Each row is a point on a tangle of strands that fork, close into loops and nearly touch. The rows are in no order.
Two points are linked if the straight distance between their rows is under 54.7. Some points are linked to none.
K523: [  2   4   3   4  -2  13  14 -18  25  24  21  23  33   3  -9  -8  17 -11
 -23 -30  -5]
K227: [-18 -19  21  40   0 -39 -18  23 -26 -13  -2  15 -40 -19  20  -4  -9  22
  16  41  45]
K95: [ 27 -18 -35   4  50  25  13   5 -13  23  42  36  26 -17  -1  17  39  19
  16 -36  -8]
K776: [-22   4  48  57   6 -49   4  20 -18 -35 -12   9  -2  22  15 -13  -4  48
  15  15  35]
K709: [ 20 -11 -16 -35  37  11   3   3   0  10  32  -8  -4 -23  10  21   3   0
  30  -8 -15]
K673: [  4   9 -26 -27   1   4  12  -7  20  -8  -7   9  42  35 -22   5   2  14
  -7 -18 -24]
K725: [ 14 -19  13 -11  11  39  23  -8   1  27  37  35  32   6   5  -1  15 -12
  13 -39  15]
K819: [ -3 -18  10   3  -9 -21 -13  16   3   6  16 -14 -63 -44  13  14 -21 -15
  14  48  29]
K315: [ 19   5  -2  -6  -8  14  -5 -10 -12  18   1   4  18   8 -17 -30   3 -13
 -13 -17  -2]
K470: [  6  -3 -39  15  12  24  32  -4  -7  20  30  12  -7 -24   4  -1  23 -19
  -2  10 -16]
K704: [-10 -11 -10  30   1 -21 -10  22 -21  12   0  -4 -43 -41  11 -15  -5  -2
   2  40  16]
K237: [  8   8   9  11  -3  24 -12 -19  -4   8   8 -22   8   3  10  -8 -15  -4
   0 -12   7]
K258: [ 17  -7   0 -19   3   8   1  -6 -29   1  -6  -6  -1   7   4  11  -2 -14
   1  18   4]
K203: [  4  14   3   6  -1   4   4  -7   4 -14   2  -9   5 -20  21  -3   4 -23
  -8   3  -9]
K99: [ -5   1 -14  37  -8  22  30  -1  18  26  40  23  12 -21   4 -19  13 -19
 -14 -11  10]
K976: [ 24 -11 -26 -15  28   6  -3   0  -6  12   9  -3   6 -25   8   8  22 -18
  -9 -14 -19]
K789: [ -5   5   4 -28 -14  -3   9   3   3  -5 -15   2   4  34  -9 -15   2  -4
   1  -5 -15]
K930: [-19   8  33  27 -23 -35   7  21 -10 -28 -19   1  -3  35  -1 -32  -9  19
  -4  10  27]
K334: [ -4  33  31  18 -35  17   8  -9  26  -3   1  17  25  18  -1 -16  12 -13
 -19 -28  13]
K155: [-10 -11   6 -39  -7 -10 -30  -9  18  -6 -18  -1   8   7  23  25 -11   3
 -14 -13 -13]
K859: [ 21  13 -30  28   7  30  31 -16  -9  32  26  25  20  -9 -26   3  19   6
 -34  -9 -15]
K320: [ 21  10 -29 -20   1   2   2   7 -10 -17 -27  -4  -4   0 -16  11  -3  -5
 -19  26 -21]
K837: [-12   4 -16  25  -7 -23 -26   8  -9 -20  -7 -14 -37 -14  -1   9 -20   9
  -5  57  16]
K406: [-10  10  44 -12 -19   4 -15  -7  10 -20 -21 -24 -21  17  19  22 -15  -5
  18  11  -1]
K46: [ -4  16  44  72   3 -35  10   8 -16 -25 -10  15   9  11  -1 -18   8  43
   6  20  38]
K765: [-27  -4  31  38  -9 -29  -4   3   7 -17 -21  -1 -23  -2  -4 -21   8  10
   9  17  13]
K490: [ -9 -14  10  -6  -3  -8 -12   6 -17  10   3 -10 -41 -31  15 -11 -25 -11
   2   9  14]
K464: [  4  -2  -1 -40  25   3   5  -5   3   3  26 -16 -13 -22  23  22 -13 -13
  18   3 -12]
K97: [ 16  33   9  22 -16  16  18 -13   7 -23  -3   4  24   2  -7  -8  11 -26
 -20   0  -5]
K54: [-26   8  21  11 -40 -14  -5  21  25 -33 -34 -15   6  51   9  -3  -7   7
  -5   1  12]
K253: [-17  12  -8  36  -5  13   6   8 -13  -6  11  11 -29 -24   9 -26   2 -11
  19  29   9]
K305: [ -8 -21  -7  10   1  -8  -3  20   6   9  20  -9 -59 -57  34  11 -26 -14
  12  33  20]
K554: [ 41 -12 -17 -22  41  27   9  -1 -34  22  33   8  22  -5  -9  10  13   4
  19 -13  -6]
K474: [ -6  16 -12 -16  -6   9  -1 -14  25  -5   6  -3  30  21 -18  -1  -7   9
   0 -19 -22]
K816: [-12  27  29  66 -14 -32  17   8  -4 -43 -21  13  13  16 -14 -18   3  32
  -7  13  30]
K942: [ -3 -23 -17 -27  22   8   1   6   4  18  24  -1 -31 -42  30  21  -8 -19
  23   5  -2]
K915: [-16 -10  25 -23 -19   8 -33   6   2  12  -4  -7 -21   3  27   1 -10 -13
  18 -12   6]
K710: [ -4 -28 -29   8  -1 -13  -7   0   8  19   7 -22 -12 -13   7   6   9 -22
  -2  28  -3]
K393: [ 12 -19  -3 -10   8  12  -3  -1 -23  16   1  -1 -18 -15   0   0   5 -16
   5  15  -3]
K338: [  3 -16  12 -11   9  35   7 -11  -4  25  32   9  26  13  14 -10   0  -8
  17 -31  16]
K245: [ -2  -9 -15  20  -4   0  17 -17   7  12   2   0  12   4  -7  -7  16  -9
 -16   6  -8]
K285: [ 10 -17  -2 -26  23   9   0 -18  -7   1  11  10  31  16   4  19   9   8
   2 -29 -12]
K242: [ 19   1 -46 -30  25   4 -12   1   2   3  16  -9  27   7 -14   7   4  13
  -7  -8 -21]
K604: [ -9 -16   2   7  -1  10  -3   0  -9  19   3  -5 -19 -19  16 -20  -4 -15
  14   8  11]
K635: [ -9  -8  18  23  -6 -22 -11   9 -26   2  -4 -14 -38 -26  15 -17 -18  -6
   3  28  26]
K92: [-27   5  46  26 -15 -30 -25  13   3 -14 -29 -12 -37  -7  13  -4  -4  19
  17  10  12]
K103: [ 20  17 -21 -20  21  17  10 -13 -16  -8 -15   9  17   2 -23   5   0   3
 -12 -13 -29]
K917: [ 20   9 -23 -42  23  -3  16   6  11 -13   4  16  45  29 -25  13   6  21
 -14 -34 -24]
K493: [ 18 -14 -25   7  38  30  26  -9  -9  35  32  38  23 -22  -6  10  30   4
  -2 -38 -15]
K134: [ 11  -1  -3 -22   1   0   0 -14  16 -21 -19 -30  24  21  12  28 -14  -8
 -12  -1 -10]
K555: [-25   6   8  59  13 -51   3  13 -13 -16  -6   6 -18 -19   7 -17  -2  36
   4  30  19]
K175: [ -8  -1   6  -5 -31 -31 -26   7   1 -31 -34 -24 -29   9  -5  23 -36  11
  -6  43  26]
K313: [ 40  10 -27  -8  23  18  17  -5 -19  22  22  26  42  13 -39  17  32   8
 -18 -16 -10]
K73: [-14  11 -20  35  -6  30  20 -11  -5   4  19  23 -11 -28  -5 -24  16 -14
  15  11   1]
K811: [ -9 -25 -10 -40  22   6 -23  -7  -2  15   1  16  -3  -9   9  24   4  -2
  13 -15 -19]
K274: [  9  -6  -2  -6  -1   5  13 -17  18  12   5  26  48  25 -13   9  23   1
 -18 -38  -7]
K35: [  9 -17   8 -24  -4  -2  -3  -5  -2  -6 -12 -18   2   9  12  21  -1 -17
   0  12 -11]
K600: [ -1   5 -18  16  -7  -1 -15  -8  -7  -6 -27 -14  -4  -1 -23   1  -2  -3
  -2  31  -2]
K348: [-21   7  11  16 -23 -23 -21  16  -6 -34 -40 -14 -15  20  -5   5 -25  22
   5  36  21]
K5: [-16  -5  -7  70   9 -14   6  11 -17  -3  13   1 -26 -46  21 -31  -5   5
  -3  23  26]
K795: [-25 -14  23  32  -2  16  11   1  -8  -1  -1   0 -49 -38  28 -18 -13 -14
  38  13  18]
K657: [ 21  -4   1 -17  12   9  20  -8   9  10  24  35  53  28 -12  22  33  11
  -6 -49   0]
K535: [  4  -2 -25  -8  10  -9  -9  12  -8  20   8 -18 -43 -40  -8  -1 -15 -11
  -9  33 -13]
K701: [ -8   0  23   3 -11  -4  -4 -10  20  -4 -23  -7  -4   0  -3  -8  20 -12
  14  -7 -14]
K938: [-21  10  51  26 -23 -41  -7  25  -9 -39 -32 -17 -13  27  13 -11  -7  23
   5  14  27]
K613: [ -8  15  40  20 -26   6  -2 -19   5   6 -19  -6  14  29 -13 -15 -10   7
 -15 -17   4]
K368: [ -3  38 -17  24 -20   9  26  -8  15  -6  13  25  18  14 -34 -20   9  -2
 -32   4   4]
K233: [ -9 -12 -22 -29   5  -9 -19  -6  11  -7 -25   3  20   7   5  20   4  -2
 -13 -16 -24]
K467: [ 14  10  19 -21   0  19  -7 -11  18  -6  15 -17  33  21  19  13   2  -5
  10 -24  -8]
K678: [ -9  -2 -28   9  15  16  11 -14  -9   4  26 -15 -17 -12  10   0 -16  -2
   2  26  -9]
K978: [ -1  -9  12  -8 -18 -17 -33   9   9 -14  -7 -18 -38 -18  14  19  -5 -17
  18  32  15]
K117: [-27   1 -17 -21  -6   3 -22  -5   6   4   3  -8 -12  -1   4 -15 -22  -2
   8   5  -4]
K753: [ -6  25  -6 -21  10  22   7 -16  19   3  16  17  37  24 -13   1   2  11
  13 -45 -13]
K440: [-25   1  56  33  -6 -48  -1  22 -18 -33 -11   0 -19   8  32  -9  -2  25
  13  15  33]
K12: [ 34  20 -13 -11   4  17  20  -8   0  18  13  15  34  10 -38  -2  27   0
 -19 -19 -13]
K940: [  1  18 -33   4   0  12   6   4 -19   4   2   5  -7  -7 -15 -12  16  -5
  -2  18 -20]
K572: [ 30 -36 -23 -11  58  12  -6   4 -14  12  30  19  34  -5   0  23  28  25
  16 -41   3]
K476: [ 11  -1 -35 -42   7   4 -12   1 -15 -11 -21   2 -13   4 -20  36  -5  -1
   0  28 -23]
K841: [  1  28 -27   3  -5  12  21  -1   2  -5   4   9   8   6 -29 -20   5   2
 -13  10 -17]
K307: [-14  10  21  12   3  14  37 -18   9  13  18  10  -4  -6 -13 -26  -5  -7
  -7  -8 -11]
K365: [  2 -41 -19 -10  34  26  20   7  -1  47  26  20   7 -21   8  -3   7  -2
  24 -27  -7]
K712: [ 18  -4   4 -34   7   6  -7  -3  16 -10  -4 -29  36  34   5  27 -11   3
  -2 -21 -12]
K935: [-13   0  19  50 -10 -32 -20  23 -17 -32  -6  -9 -24  -6  11 -11  -2  22
  21  43  40]
K633: [-27   4 -19  43  -4 -22 -11  -8  -6 -24 -10  -6 -28 -12   4   3  -8  17
  -2  39   7]
K691: [ 18  -4 -16 -53  -4 -15  -8  15  13 -10 -27 -26  -6  10 -17  24 -27   4
  -9  13 -16]
K773: [ 33 -20 -12 -17  50  -6  -9   2  -8   9  24   4  43  11 -20  23  32  31
  25 -44  -2]
K869: [ 28 -25 -28 -42  41   4  -6   6 -27  11  16  10   8   6 -24  31  19  27
  25 -12 -12]
K729: [  9  10   7 -23 -14  11   9  -6  12   2  -4  11  42  39 -10  -2   8  -9
 -32 -38   1]
K575: [-26  -3  35  14 -24   0  -7  -4  -2  10 -14 -10   1  32  16 -14  -9  -3
 -12 -16  11]
K122: [  1  -4   9 -36  -1  -2  13   1  -4  14  -1   8  11  24  -8  -8   1  -4
   2 -26 -15]
K296: [ -2  27  30   9 -23   7   5  -3  30  -9  -1  -5  27  25   8  -7  15  -9
  -2 -23   2]
K873: [ 24 -17  -1 -62  17 -17 -40   0   3   7   1 -11  -5  -7  11  50 -22   2
   1  -6  -6]
K283: [-15 -18 -21  56  -1  20  32   7   3  22  18  11 -18 -41  23 -28  -1 -17
  10  12  16]
K849: [-33  -3  38  43   0 -15  14  15 -14 -10   6   2 -31 -21  24 -27 -19  10
  13  11  26]
K831: [ -8  11 -11  56   0  -8   9  -9 -15  -5  -3 -13 -19 -13  -9 -13   0  10
  -7  33   2]
K216: [-25  -6  33  -7 -15   0 -19  12 -15   0  -3 -12 -35  -8  33 -16 -20 -11
  12  -1  16]
K90: [-15  23  35  19 -13 -20   6  10 -12 -15  -6  -4 -14   1  15 -40  -9  -4
  -4  -4   7]
K733: [  5   3 -17 -14  16  -2   0  -1  -2  -6  10  -5   5 -11  15   3  15 -26
 -17  -1 -23]
K409: [ 12  -4 -27 -20  -2  -4 -13  -8 -13   0   2 -17 -26 -12  -9  27 -25  -2
  -4  47  -3]
K898: [-11 -22 -22   2  13   4   1  -1  10  10  21  -9 -36 -45  26   9  -9 -20
  11  23   3]
K627: [ 24 -13 -17 -37  37   0  -6   5 -14 -11 -12  19  39  26 -28  37  20  32
   5 -32 -10]
K764: [-21  -8  41 -10 -26 -34 -27  19  -7 -11 -28 -13 -51   5  18  19 -28   5
  10  26  19]
K894: [  8 -12 -40   1   9  -5 -16 -11   2  20   2 -26   3  -4  -2  17   2  -5
 -17  20 -13]
K517: [-15  25   2   8 -24   6 -12  -2   8 -19   2  -9   3  22   0 -22  -2  -5
  13  12  13]
K272: [-13   4   6 -14 -32  -9 -14  18  32 -30 -49 -25   6  36  -5   3 -13  11
  -1   8   0]
K159: [  1   7   0   5 -17   2 -14  -1  -4 -16   3  -7  -9   9  -1  -7  11 -18
  24  22   6]
K382: [ 19 -14 -25 -13  12   4 -12   8 -16  31   7 -13 -47 -50   1  22  -7 -17
   4  34  -4]
K217: [ -7  22   4  60 -11 -28  27   4  -1 -10   1  17   9   2 -14 -32  17   8
 -34   5  25]
K785: [-17  21  25   7 -35 -16   4  18   6 -28 -26  -5   7  45  -1 -25 -11  10
  -2   4  14]
K403: [-18  25  29  26 -17 -18  13  -2   2 -18  -4  16   8  10   9 -30  12  -7
 -12 -12   9]
K708: [ 19  -8 -34 -13  36  20  16   7  -8  27  34   0 -10 -38  -3   1   7  -3
  26   1 -24]
K589: [ -7 -13  13   9  -4  25   7  -9   6  19  22   9  14   6  25 -16  -2 -19
  -2 -32  12]
K187: [  1  27  31  35 -33  -9  13   5  15 -33 -43  -3  21  24 -21 -10  10   7
 -12   8   6]
K877: [-11  11   3  26 -19 -24   7   2   2 -26 -37 -18   7  19  -9 -15 -12  15
 -30  24  10]
K965: [  7  -8 -44 -19  23  17   5   8 -12  24  26   1 -19 -27   4  16   0   3
   9  21 -30]
K497: [ 20   1 -28 -40  20  -6 -21   7  14   2 -11 -18  22   2 -23  17  -5  14
  -2 -16 -25]
K759: [  0   8 -15  35  -6  -5  21  -1  -5  24  26   4  -2 -15  -3 -40  -1  -2
 -28   6   6]
K64: [ -7 -11 -29  -7  18   8  11   6 -13  33  13  -6 -36 -37  -4 -10  -6  -4
   0  14 -22]
K567: [-39  -3  44   7 -26 -22 -26   6   1 -15 -16  -2 -45   4  20  10 -15  11
  20  18  14]
K850: [ 12 -17  -6 -43  36  11  -7   2   0  -2  31   1  12  -2  18  38   5  12
  44 -24  -6]
K511: [  4  33   3  14 -35   0  30  -3  34 -13  -2  26  33  24 -33  -9  15  -8
 -40 -11   9]
K212: [-14  12  20  46 -19   2  27   9 -10   0  15  24 -12 -17  15 -39   5  -5
   2  -1  30]
K362: [ 26 -27 -17 -48  31  -1  -8  -1  -8  13  -3   4  21  20 -23  30   8  24
  18 -16 -14]
K606: [-25 -22  27  44   0 -13  11  16 -12  -4   3   2 -45 -42  37 -18  -7  -3
  29  14  29]
K852: [ -9  13 -22  29 -20 -16  12   1  10 -18 -15 -11  14  24 -12 -15  -3   1
 -30  18   1]
K519: [ 33  -1 -24 -22  37  -4  13  -4   0 -13   0  31  51  23 -28  28  18  30
 -14 -41 -15]
K123: [ 19 -13 -31 -39   7   1 -21   1 -16   2   9  -4 -24 -11  -9  40 -12  -9
   9  30 -12]
K416: [ 27   6 -56 -11  21   5   5   3  -4  14  10  -5  23   4 -13  12  13   1
 -18   2 -24]
K358: [ -4  10  -3  51 -15 -10  35   2   3  16  23  11   1  -6 -16 -37  17  -4
 -26   2  22]
K191: [ 12 -10  18 -45  16   7 -30  -1   7   9  -2 -14  15   7   1  16   1   8
  20 -34 -19]
K194: [ 12 -15 -42 -34  32  23 -10  -9 -21  12  17  17 -17 -26  -1  39   5   8
  20  10 -21]
K371: [ 25  10 -43   9  21  23   9 -18  -9  20  23   3  27  -3 -14   5  11   3
 -27  -2 -22]
K564: [ -6 -32 -16   2  15  40  18  -1  -3  40  19  19  -5 -28   8 -16  -6 -12
  23 -19   5]
K723: [  1   3  11  29  -5  35  25 -19 -21  17  18  24   5 -15   6 -22   1 -20
  -9  -8  14]
K486: [-21   1  20  15 -11 -36 -14   9  -2 -29  -3 -17 -24   5  36   0 -28  10
  -1  26  21]
K441: [ -9  26  31  59 -23 -16  33  -4  -5  -4   6  21   5   7 -14 -32   2  11
 -36   6  37]
K248: [-10 -11 -35  26   4   3  -4  10 -21  25   9  -6 -39 -28   4 -26  -4  -2
  -4  39   9]
K783: [ -3 -29  -7 -20  34  18   7  -5   2  30  22  26  15  -9  -1   1  18   7
  29 -40 -11]
K727: [ -1 -10 -18 -34  17  -6 -32  -3   2   4  -6   4 -20 -26   7  27  -3  -5
   0  -2 -22]
K287: [ 44 -10 -13 -13  37  20  15 -10 -27  17  29  17  32   7 -29  15  20  15
   3 -22  -5]
K772: [ -7   3 -12 -11 -14   4 -22 -14   0 -16 -34 -14   5  15 -17  12 -18   6
 -13  13  -9]
K157: [  7 -12  -1 -42   4  17 -37   3  -6  15  13   3 -31 -26  18  23 -22  -8
  27   0   7]
K693: [  6   8 -21  -6  23  21  16 -11   1  14  35  16   9 -17   0  -7   5  -8
   1 -27 -16]
K250: [-12   8  44 -11  -7  23  17 -11   6  11  10  -8  -1  15   3 -12  -6  -5
  13 -30 -10]
K29: [-14  16   6  16  -8 -23  12   9   1   5   9 -19 -22 -10 -10 -37  -3   0
   5  21   1]
K581: [ -1 -11  24  -3 -22 -36 -20  24   2 -10  -1 -16 -58 -27  22  16 -14 -12
  14  42  32]
K374: [ 24 -14 -19 -56  13 -13 -31  13  10  -1 -16 -20   9  13 -10  39 -16   8
   1  -2 -13]
K169: [  0  -7  -3 -18 -23 -11 -20   3   4 -23 -45 -18 -13  12  -9  25 -32   9
 -12  27   6]
K799: [ -3  29   9  15 -31   1  19   5  26 -30 -42   4  17  28 -32 -18  -5   6
 -16  -3  -3]
K716: [-23  -1  31  62   1 -45  -3   6   1 -12 -11  -9 -16 -14   9 -18   6  22
   0  16  18]
K376: [-14 -19   1 -19   9  13 -14  -8  18  25  17  -9  -7 -15  19  -4  -9  -1
  18 -21  -7]
K763: [ -7  18  33  -2   3  34  27 -20   2  11  25  17   9   1  -2 -14  -4  -6
   8 -30  -7]
K695: [-17  -1  31  37 -13  -7  -4  -9  13  -8 -11 -10  -8  -7  -1 -15  18  -8
   9   7   6]
K311: [ 21  11 -19 -10  -2  -1  19  -1  15   7 -12  13  38  17 -46  -4  22   3
 -39 -23 -16]
K792: [ 13  13 -41  27   5  21  23  -9 -14  18  10   6 -10 -17 -12  -2  27  -7
 -11  31 -17]
K165: [-16  -8   2   1 -20 -16 -22  10   4  -9  -1 -14 -28  -5   8  -9   2 -16
  22  32  14]
K892: [-29  21  26  11 -15 -25  -1   2   0 -19 -29  -8 -16   7  11 -18 -20  13
 -11   0  -2]
K532: [-13 -14  22   5 -17 -19 -18   1   5  -2 -27 -37 -18   5 -12   2 -10  -1
   2  15   1]
K152: [ -1 -15   8 -30  13   3   5  -7   5  31  14  -6   1  -3   8  -8  -4  -4
   6 -19 -13]
K744: [ -5  28  43  42 -26 -24  -1  14  13 -35 -32 -17  11  15  -6 -18   3  11
  -7  -7  11]
K129: [  3  14  22 -36 -21  15   4  15  22 -13 -42   4  26  56  -9   3   0   8
  -5 -35 -17]
K34: [ 21 -23 -10 -33  32  19   0   2 -11   5  41  16  27   4  17  20  15   2
  42 -28   0]
K896: [  1 -29 -29 -19  29  10 -11  -4   0  22  13  26  11 -10   0  18  22   6
  19 -17 -17]
K68: [ 20  15  12  -1  -3  15   9 -14  -8 -17   3  -3  19   5   9  -2  15 -27
  -7  -6  -2]
K480: [-11   0  12 -30 -15   4 -31 -11  24 -15 -27 -20  -2  17  17  36 -25  14
   0 -14 -16]
K349: [-13  29  33  37 -34  -4  17  -3  12  -8  -1  24  16   8  -2 -25  16 -13
 -25 -22  22]
K807: [  0   2 -19  31 -13 -12  16  -8   8  -5   4 -10  11  12   0  -9   9 -11
 -24  22   4]
K632: [ 31   0   3 -27  46   2   4   3  -4   7  29  24  41   8 -26  15  33  31
  16 -57  -9]
K230: [ 25  23  -1 -10   7  21  11 -14   6 -11  10 -14  38  12   7   8  10 -15
  -5 -13 -12]
K883: [ -3  -6   0 -43 -11  -2 -27  10  35 -17 -41 -26  18  29  -2  28 -26  13
  -7 -14 -13]
K386: [  5  19  -1 -20  -9 -16   2   6  -4 -14 -13 -32 -21   3  -4  -9 -22 -11
  -4  15  -7]
K638: [  5 -26 -27 -15   7   9 -10 -12  -5  16   3   6  20   7 -12  11  24  -8
   6   3 -13]
K177: [ -1  11  -6 -23 -11 -26 -26   5  -1 -11 -23 -22 -28 -15   1   2 -23  -3
 -12  17 -10]
K798: [ -5  -5  17 -38 -17 -15 -43  -6  19 -14 -27 -21 -25   4   9  42 -33   4
  -2   6  -1]
K721: [  9 -21  -9 -23  -1  11 -38  -8   7  21  17  -4 -37 -39   5  30 -25 -10
  23  23  16]
K225: [ 12 -31 -35 -19  17   0 -17 -13   2  11  -7 -10  10   3  -5  35  13  -6
   1  14 -16]
K770: [-15  16   5  43 -20 -10  18  10  -8 -13   5  15 -14 -10   4 -33  20  -7
   3  22  18]
K128: [-11  -2   7 -10 -23 -32 -40  14  22 -22 -27 -11 -33 -10   3  23  -2 -20
   5  30   7]
K356: [ 16 -14   2 -48  24   4 -22   3   8   8  -2  -9  29  26 -15  23   4  26
  27 -38 -17]
K195: [-10  -5   5  51  10   7   7  15 -14  14  14 -13 -37 -51  21 -31 -16  -5
   3   9  19]
K429: [-21  -3  35 -19 -19   6  -5 -11  12  -5 -16 -17 -10  27   3   3 -17   7
  14  -3  -8]
K904: [ 17   3   7 -47  -2  11  -1  15   6 -16 -31   3  47  43 -19   8   2  13
  -3 -38 -13]
K842: [ -4 -20  14 -44 -13   2 -41   4   4   4   1   3 -28 -15  20  13 -13 -12
  28   0   3]
K372: [ -3  15  30 -39 -11  15  -4   3  18 -13 -37 -16  13  40  -2  18  -8   7
   4 -25 -22]
K88: [  3  -6 -29   8  13  29  22 -11  -6  18  32   0  -4 -19  13   2  -3 -20
  13  15   0]
K762: [  5  -6 -27  18   2  37  41  -5   6  35  38  37  19 -18  -4  -7  25 -16
 -14 -14   6]
K436: [ 20  -1 -32 -23  35  17  13  -2  -1   1  43  26  37  12   0  19  22  12
  24 -25  -4]
K804: [ -3 -12   9  33  -8  14   8 -21   1   4  -3  -1  -5  -3 -13 -11  16 -16
   5  13   3]
K352: [-24  12  14  38  -8 -40 -17  18 -12 -41 -17  -5 -17   6   0  -1 -18  33
  15  40  31]
K205: [ 11 -18   8 -60  -2 -10 -44   5  22  -3 -10  -9 -22   1   0  57 -31   5
   5   1  -2]
K958: [ -2  17   6  -7 -23  -1   6   5  32 -34 -49 -16  14  29 -12  -1  -2   4
  -7  -2 -12]
K895: [-15  14  12 -15 -27  -7  12   8  10 -15 -16   2  17  43  -1 -20  -6   1
 -14 -14  -1]
K979: [-17   6  -2  29 -19 -35   0  17   5 -40 -41 -14   0  25   2   1 -18  24
 -11  36  13]
K726: [ 20 -15   3 -15  23  20  16  -9   3  19  40  40  48  16  -3   6  26   9
   5 -56  11]
K692: [ 16   2  -6  12   6  24  25  -8 -29  20  14  18   8 -14   1 -19  11 -23
 -13  -4   1]
K718: [ 12   8   9 -34   3  13 -15  -6  14  -5 -13  14  43  38 -16  15   6  20
  -3 -58 -17]
K188: [-15 -25 -21  27   7  27  17   8  -2  34  23   9  -8 -36  22 -28 -20 -18
  14 -11  13]
K528: [ -2   5 -13 -39  -7 -17 -38   5   1  -3 -12  -4 -32 -24   5  28 -22  -7
  -8  18  -9]
K897: [-27  10  14 -12 -12 -30 -24   5   7 -20 -27  -8 -35  -4   7  -6 -21   4
  -5   6  -3]
K926: [ -4   0 -35  34   4   7   6  10 -17  27  16  -8 -16 -29   3 -27   8  -8
 -19  17  -3]
K37: [ -1   8  19  26 -19  -5  -1 -13   1   8 -26  -1  19  16 -16 -23   3  -5
 -32  -9  11]
K534: [ 26  -1 -19  12  18  31  43  -6  -1  29  35  40  24 -23  -2   5  32 -18
 -11 -29  -7]
K646: [-24  25   2  24 -14   2  10   2   4 -11   7  26  -4  -6   0 -37  22 -15
  -6   2   0]
K983: [-21 -11  25  13 -17  10   2  -9   1  15   6   6   2  19  26 -20  -3 -11
  -5 -14  10]
K454: [  1  -1 -23  13  -3 -15 -24  -1 -15  -7  -8 -22 -18 -14  -9  12 -10  -4
  -9  45   0]
K326: [ 14   0  13 -32  -4   4 -31  -3  14   1 -16 -34   9   7  -7   7  -9  -4
  17 -13 -18]
K254: [-18   3  36  23  -4 -13  22   2 -12  -3   5  -2 -28 -19  31 -32 -12  -4
   0  -3   8]
K267: [  6  11  -1  27 -14  10  22 -16  17  13  31  18  22  -3   1 -20  15 -22
 -25 -18  12]
K682: [  4  23   7   4  -7 -17  14   0   4  -3  -4 -24  -7  -2 -14 -26  -4  -7
 -12  12 -10]
K756: [ 27 -10 -14 -17  16  28   0  -3 -27  29  13   7   6 -11 -10  -6   1 -10
  18  -3  -2]
K767: [  9   2  14   3  -6  -7  -9   1   0  12 -20  -4  12   8  -6 -27   3 -12
 -24 -19  -1]
K193: [ 22 -23 -28 -48  40   7 -12   0 -27  10  16  14  -9 -10 -12  45   3  18
  29   4 -13]
K439: [  5  -3  30 -23  -9  -5  -8  -8  -3  -8 -12 -21 -18   4  22  27 -18 -14
   1   8   1]
K702: [ 18  21 -11   0 -21  -1  26  -3  29  -8 -17  13  39  25 -36  -9  15  -2
 -29 -16  -6]
K432: [-20   8 -15  60  12 -32  10  15 -17 -16  11   1 -36 -36  14 -15  -2  21
  -5  38  17]
K928: [  4  -5  -1 -18   0  -6  -4  -8  16  -1 -35   2  22  10  -9  12  17  -7
 -18 -22 -20]
K593: [  8  -2  -5   3  -1   1   8 -15  10  -5 -24 -12  27  14 -20   2  12  -3
 -22   3 -19]
K350: [ -3  22  22  -8 -28  10  21   0  11  -7 -12  11  33  52  -1 -12 -10  -2
 -28 -30  12]
K284: [-12  -8   2  19  -7   1  -2 -10 -19 -15 -18   0 -30 -21  17   6   0 -11
  -7  26   0]
K543: [ -8  18  28  29 -16  24  15 -11 -14  -2  14  17   0 -12  10 -34  -3 -16
  -5  -9  22]
K106: [-12  17  45 -21  -6  12   7  -6  16   1 -11  -9   1  28  -1   2  -4   2
  11 -26 -20]

How many points has the smallest loop of links through each point below? Write 0 if it is on no loop.
K175: 0
K898: 0
K188: 0
K68: 0

A piece is two or more points that can be reached from each other along the links. Count, over all rows, the pieces, the separate loops (a circle has one, a figure eight two, a Y none), the forks (points with three links) and the tips (points with one).
pieces: 5
loops: 0
forks: 24
tips: 34

Name the points in between on the shortest way along the links from the first point to the second, in order.
K155; K175: K233 K928 K593 K245 K807 K852 K877 K979 K348
K439; K470: K35 K258 K393 K756 K554 K287 K313 K12 K311 K702 K511 K368 K841 K940 K792
K436; K326: K34 K850 K709 K708 K965 K194 K193 K869 K362 K356 K191
K692; K897: K723 K543 K212 K770 K646 K403 K90 K892
